Points on a hilly landscape, in no order, each with its height.
From any point a ball takes the steepest step (drop divided by distance) to one of its 2 nearest points. It stops when none of these is lower. Distance is the straight distance between rows; heights are no part of it.
J616 (h 55.7): [ 25   6  13  -3   5 -23  -3 -21  -1  -5 -12  17  36 -12 -13  -2  12  13
  -9 -16 -11 -13  -2  12  11]
J157 (h 14.8): [ 12 -10 -22 -16   1  20  14  10  -2  12 -11  -9   0  -9 -26 -40  -2 -11
  -9 -17  -8  -8  22  10  26]
J443 (h 69.0): [ 32 -17   3 -10 -10   2  11 -12  22  -3  16  -7  22  22 -10  25  13  25
 -18  20   8  -4   6  12   9]
J454 (h 61.3): [ 19  -6 -16   4  16 -30  20  31 -21  26 -15 -11   0 -22 -10 -12 -23   7
   9   4  15 -17  11  38   9]
J659 (h 38.4): [ -9 -26  -7 -17 -25   3  -5 -41  12  -1  -7   3 -13   3  -6  27 -11 -14
 -17  -7  14   3 -12 -21  -5]
J181 (h 53.6): [ 28  20  -7 -21 -13  -2  -4 -28   9   1  -7   4   8  -3   4   1  -3  14
 -12 -12 -20  -7  -1  21   9]
J584 (h 45.3): [  1 -14   8   8  36 -23   8   6  -9 -26  17   8 -28   2  15  17   7  11
  -9  28  14  -7 -13 -10 -10]
J571 (h 19.8): [-14  14 -11  -2 -25  43   5   4   8  20 -25  13   5   3  -9 -19   8  -7
  -6 -24 -12 -22  -4  20  -4]
J911 (h 63.2): [  0  14 -19 -18 -21   6   6  10 -30  -3 -12 -19 -27  12 -17 -12  -5  27
  11  -9  -4 -11   9  53  -3]
J545 (h 36.0): [-23  -6   1  30  24 -19   8 -10  10 -12 -19   2  -7 -32  -6   9  -5 -10
  -2 -16  27   1 -15 -26   1]
J939 (h 42.3): [  6 -33 -11  -9 -32  17  -7 -29   4  -5 -22   6 -24  21   3   0  -9 -20
 -28  -4  -7 -25  -2  -7  -9]
J713 (h 24.7): [ -1  -7  11   8  25   8   1  22 -14 -13  -4  43  -2  -9  14   1   7  -1
  -6   4   8 -10 -31  -7 -11]
J838 (h 23.0): [ 15   0 -36 -15 -15  41   2  -1   6  13 -15 -13 -19 -17 -31 -47  -3  -7
 -23 -22   7   1   2  13  12]
J858 (h 34.1): [  6 -13  27  29  36   6  12   9  22 -26  20   1   4 -36   8  -5   4  -4
   2  -8  25  -3 -32   4  -7]
J332 (h 18.3): [ -9 -36   7  18  -7  -7 -21   6   7 -27   6  18  25  20  -6   6   2   0
   1 -16 -12  11  19  -8  -2]
J627 (h 17.3): [-13 -14  17  22  20 -19 -24 -33  34 -33  12  -1  32   7  -8  22  11 -13
  -4  -8 -25  -5  29 -21   5]
J746 (h 26.8): [-24  11 -27   2   5   9  -2  -6  20  19   3 -16 -17   0  -7 -23 -10 -10
 -11   2   9   4   8 -19 -15]
J801 (h 29.4): [  1 -17  16  29  38  -7   0  31  -4 -18  11  17   0 -23  18  -2 -15 -12
  16  -2  11  -1 -21  -3  -9]
J942 (h 57.7): [ 30 -10   6  14  15 -38  12  -4   3   8 -22  10  32 -13 -27   4  10  21
  -5  -4  12 -23  -6  19  17]
J346 (h 40.9): [ -8  23  10  19 -14  -7  -2   5  11  -7  -5   9  19  -4  10  30  12  24
   9   1  20  29 -13 -11   4]
J376 (h 18.9): [-15  28   7   7  36   5  -9  14 -15 -12   1  46  17 -14   3 -16  12 -12
  -3 -13  -8  -6 -13 -12  -8]
J574 (h 37.5): [-20   9   6 -15 -15  18   9   5 -32  22  -4 -24 -29  -5   8   7 -16 -30
  30   6 -13   1 -13   5   2]
J625 (h 30.8): [-20 -16  -8  18  11   1   9  12  10  17   1 -19 -10 -19  -6 -21 -22 -10
   6  -1  34  -1  -3 -10 -22]
J198 (h 48.3): [ -3   8 -22 -27 -12   1 -16   3 -11  -8  28 -13  -1  24 -10   6  -2  26
  10   8  -8  49  12   7   8]
J959 (h 59.6): [ 29   9  -7  12  26 -35  18   7   4  21  -9   7   7 -24  -9  -9  -4  16
 -12   4  18 -29  -9  23   1]
J576 (h 21.2): [-17 -10 -18 -17  -4  17 -22 -20  25   9  24  -8   0  20 -14 -13  -9 -20
  -7   2 -18   9  20 -21  -9]
J833 (h 31.8): [  0   8  -3   3 -17  18  11   7   4  45 -16 -38 -16  -6  -7 -37  -9 -22
   9   6   0 -13  11   1  -1]
J380 (h 43.4): [ 13  -3  10  -5  19 -12   7  -2  -4   0  12 -12 -26  10  17  -5   9   7
 -14  36   4 -19   1  -7 -10]
J852 (h 43.2): [-21  15   7  15  23 -22   7  16 -19   4  -8  -3  -8   8  22  22   3 -10
  22  26  -1   6   9 -36   5]
J688 (h 44.6): [ -5  14  16  -2  13  -3  -3  18 -14  22  12   8   5  11  22  16   4  -8
  19  32  -8   7  -9 -19  -4]
J523 (h 34.3): [ -7   3  -2  -9 -18  26   3 -24   7  -7 -11   8 -22 -18  19  11  -4 -14
 -11 -10  13   6 -26 -24   2]
J800 (h 27.0): [ -4  -9  -5 -13  -8  10 -26 -10  18   9  14  -1  21  11   1 -11 -19 -17
   9 -15 -37   3  17  -2  -1]
J473 (h 42.6): [ 11  24 -15  -6  15  24   7   3  14  -8  18  32  11 -25   7   3  -2  13
 -17  -8  17  12 -38  15  -1]
J857 (h 71.6): [ -2 -11  29   5   6  -9 -10 -12   8 -18  17   1  10  23 -12   3  36   9
 -13  14   8  -1  11 -23  -8]
J387 (h 39.3): [  4  21  -6 -10  -8   8  -7  10 -23  30  -8 -16 -47  11  18 -11   0  -8
  13  22 -16  -3 -13   1 -11]
J164 (h 33.6): [ -6  -1  18  -2   1   5   7 -31  26 -20   7  -8   3 -27  -7  -7   9  -2
 -11 -28  10  -5 -11  -1  -2]
J711 (h 66.8): [ 17  -3  10   2 -37  -8   2 -27  -5 -24 -11 -16 -15  18  11  10  16  18
 -12  -5  14   6  10  -3   6]
J636 (h 48.9): [ 10  34  28 -24  -8  14  -7 -16  10  12  13  24  23  -6  18  26  19  -7
   2   4 -21  -5 -23   3  -2]
J528 (h 35.9): [ -6  -6  24   3  -5   0  14  18 -23   9   6 -22   0 -14  13  -1 -20 -13
  36  -5  -1  -1  -9  15  -1]
J898 (h 42.0): [ -5   3  -6  17   6 -20   8  19 -15  10 -19 -20 -21   2  26  -2  -9 -12
  15  14  -6   6  29 -28  12]
J148 (h 35.8): [ 14  -1 -19   2 -13 -12   4   4  -4  44 -35 -14 -16   1  -5 -23 -13  -9
  -5  10   5 -15  13  -6   3]
J724 (h 38.3): [  8  18   7  18  17  16   4  -8  34 -25  19   9  19 -32  10  -9   6   8
 -11 -15  11   5 -18   5  -4]
J225 (h 43.5): [ -6  29  17  12  -5 -13  -4  19  -8 -21  14  -4  17  -4  17  11   8  30
  16   1  -2  39   0   7   2]
J471 (h 29.5): [-29  -7   9 -23 -14  26   2 -22   7   5   7  -4  -3 -15 -22 -14   1 -19
  -7 -22  11  -5 -13   3 -12]
J339 (h 10.2): [-29 -19  15  29  14 -12 -28  -3  27 -41  11  10  29   6   5  29  -4  -4
  11 -11 -26   9  15  -6  -7]
J668 (h 46.8): [-14  35 -15 -12   4  10 -11  16  -5  -2  37 -17  -5  12   9   3  -7  10
  21  13 -26  39  12  11  10]
J657 (h 64.6): [  6 -16 -11  -9 -18 -16  -3  12 -31   6 -20  16  -3  21  -7  18  -4  17
   8   2  -1  -6  -1  15  -3]
J40 (h 41.2): [ -1  17  -4  -8   4  10  -3   9  -7   7   1 -14 -37  22  20 -25  10  -2
 -10  23 -21 -12  14  -4 -12]
J903 (h 39.8): [ 11 -20 -15  12   3 -27  -1  22 -19  19 -29   0  -5   2   3 -19 -12  -9
   8   2   0   5  28 -27  21]
J385 (h 67.8): [ 26  -4  -8 -23 -29  10  17 -14   3   0   1 -20  -8  20  -6  22  12  27
 -12  20  22   0  -2  16   3]
J988 (h 46.7): [  0  22  24 -25  -6  11 -18   3  -6  12  24  18   9  22  14  19  22  -1
  11  23 -24   5 -12  -3 -13]
J529 (h 45.5): [  4  32 -19  13  24  20  21  28   1  -4  15  15   4 -11  12   2 -13   5
  -7   2   4   2 -13  24   4]
J587 (h 18.0): [  4 -29 -10  16   8   6   5  19  13 -10   3   1  10  16   3  -8   5   1
 -10   4  -8   0  33 -20  19]
J840 (h 65.3): [ -5 -38  12 -15 -25 -18 -12  -4 -35   0  -9  12   6  31 -19  15   0   0
  11   1   3   7   3  -5  -4]
J357 (h 22.6): [ -3  -6 -17  -4  17  -4  12   8   1   3  -3  -7  13   5 -23 -31   9  -5
 -15  -5 -10   0  43 -16  28]
J783 (h 24.4): [  0   2  -3   2  24 -10 -13 -13  19 -10  10   5  35  -3   6   7  -6 -15
   2  -7 -41  -1  24  -9  20]
J924 (h 46.6): [ 38 -17 -17 -10 -44  20 -17 -14   0  10 -21  -1 -14  31   3 -10   6  -2
 -17   1  -9  -5   5   2   3]
J81 (h 33.7): [-27 -13   8  32  15 -30  -9  -3   4  -9  -7 -11  -5 -13  -2  -6  -9  -6
  14 -11  13  -1   7 -17 -20]
J757 (h 63.8): [  4   2  -6 -20 -21   6  -5  21 -44  11 -16   5 -17  24 -17 -15  12  22
  11  12   4  -7  -5  27 -20]
J646 (h 37.6): [-24   7  -8  16   0   0  11  -1   6  -5 -21  20  -3 -14   7  20   2  -4
  -4  -9  27  13 -19 -34   4]
J730 (h 45.2): [-24  39   5  -3   7   1   6  15  -8 -15  30 -14  20  -8   1   8  -7  16
  19  -5  -9  33   4  24  12]
J182 (h 66.0): [ 14 -19  15 -12 -39 -22  -7 -20 -36 -16  -3  -4  -9  43  -8  25  14   7
  -4  11  10  11  11  -6  -1]
J42 (h 47.5): [  8 -43   0  22  31 -34   4   6   1 -43   8   8 -20  -4  -2  13  -6  11
  -9   0   8  -4   5   4   7]
J93 (h 62.5): [  1  10 -28  -6  -6 -14   5   5 -15  24 -18 -16 -14 -13 -14 -16 -29   4
  12 -11   0 -20  10  46  -6]
J178 (h 51.3): [ -4  24   4 -13 -14  10  -1 -37  27  12   3   0   4  -3  19  26  -8 -11
  -5   0 -21 -19 -13   4  -2]
J994 (h 70.5): [ 10   2  14  -1  -6   0 -11 -15  34  -1  30  -5  25  20  -4  16  23  18
 -14  18   5  13  13 -14  -7]
J318 (h 33.2): [  3 -25  25  17   5  -1  10  31 -11   7  -1   2  14 -18   5   5 -12 -11
  28   2  19   3 -23   2  -5]
J920 (h 25.6): [-14  17  -3 -25 -18  47   7  -5  -3   8  -6  10   6 -27 -18 -13   5 -15
   1 -30   5  -5 -28  22   1]

Call two points neighbours if one is among the 2 nearest of the other. Go from one point of each pair to the other, from neighbour to neighbour, staying as low as possible. Name the highest point that can't be avoided.
J576, J157: J800
J339, J157: J357
J587, J339: J332
J376, J571: J724
J523, J339: J646

For each start below, name the point where the ball stops.
J380: J801
J994: J576
J942: J576
J757: J576
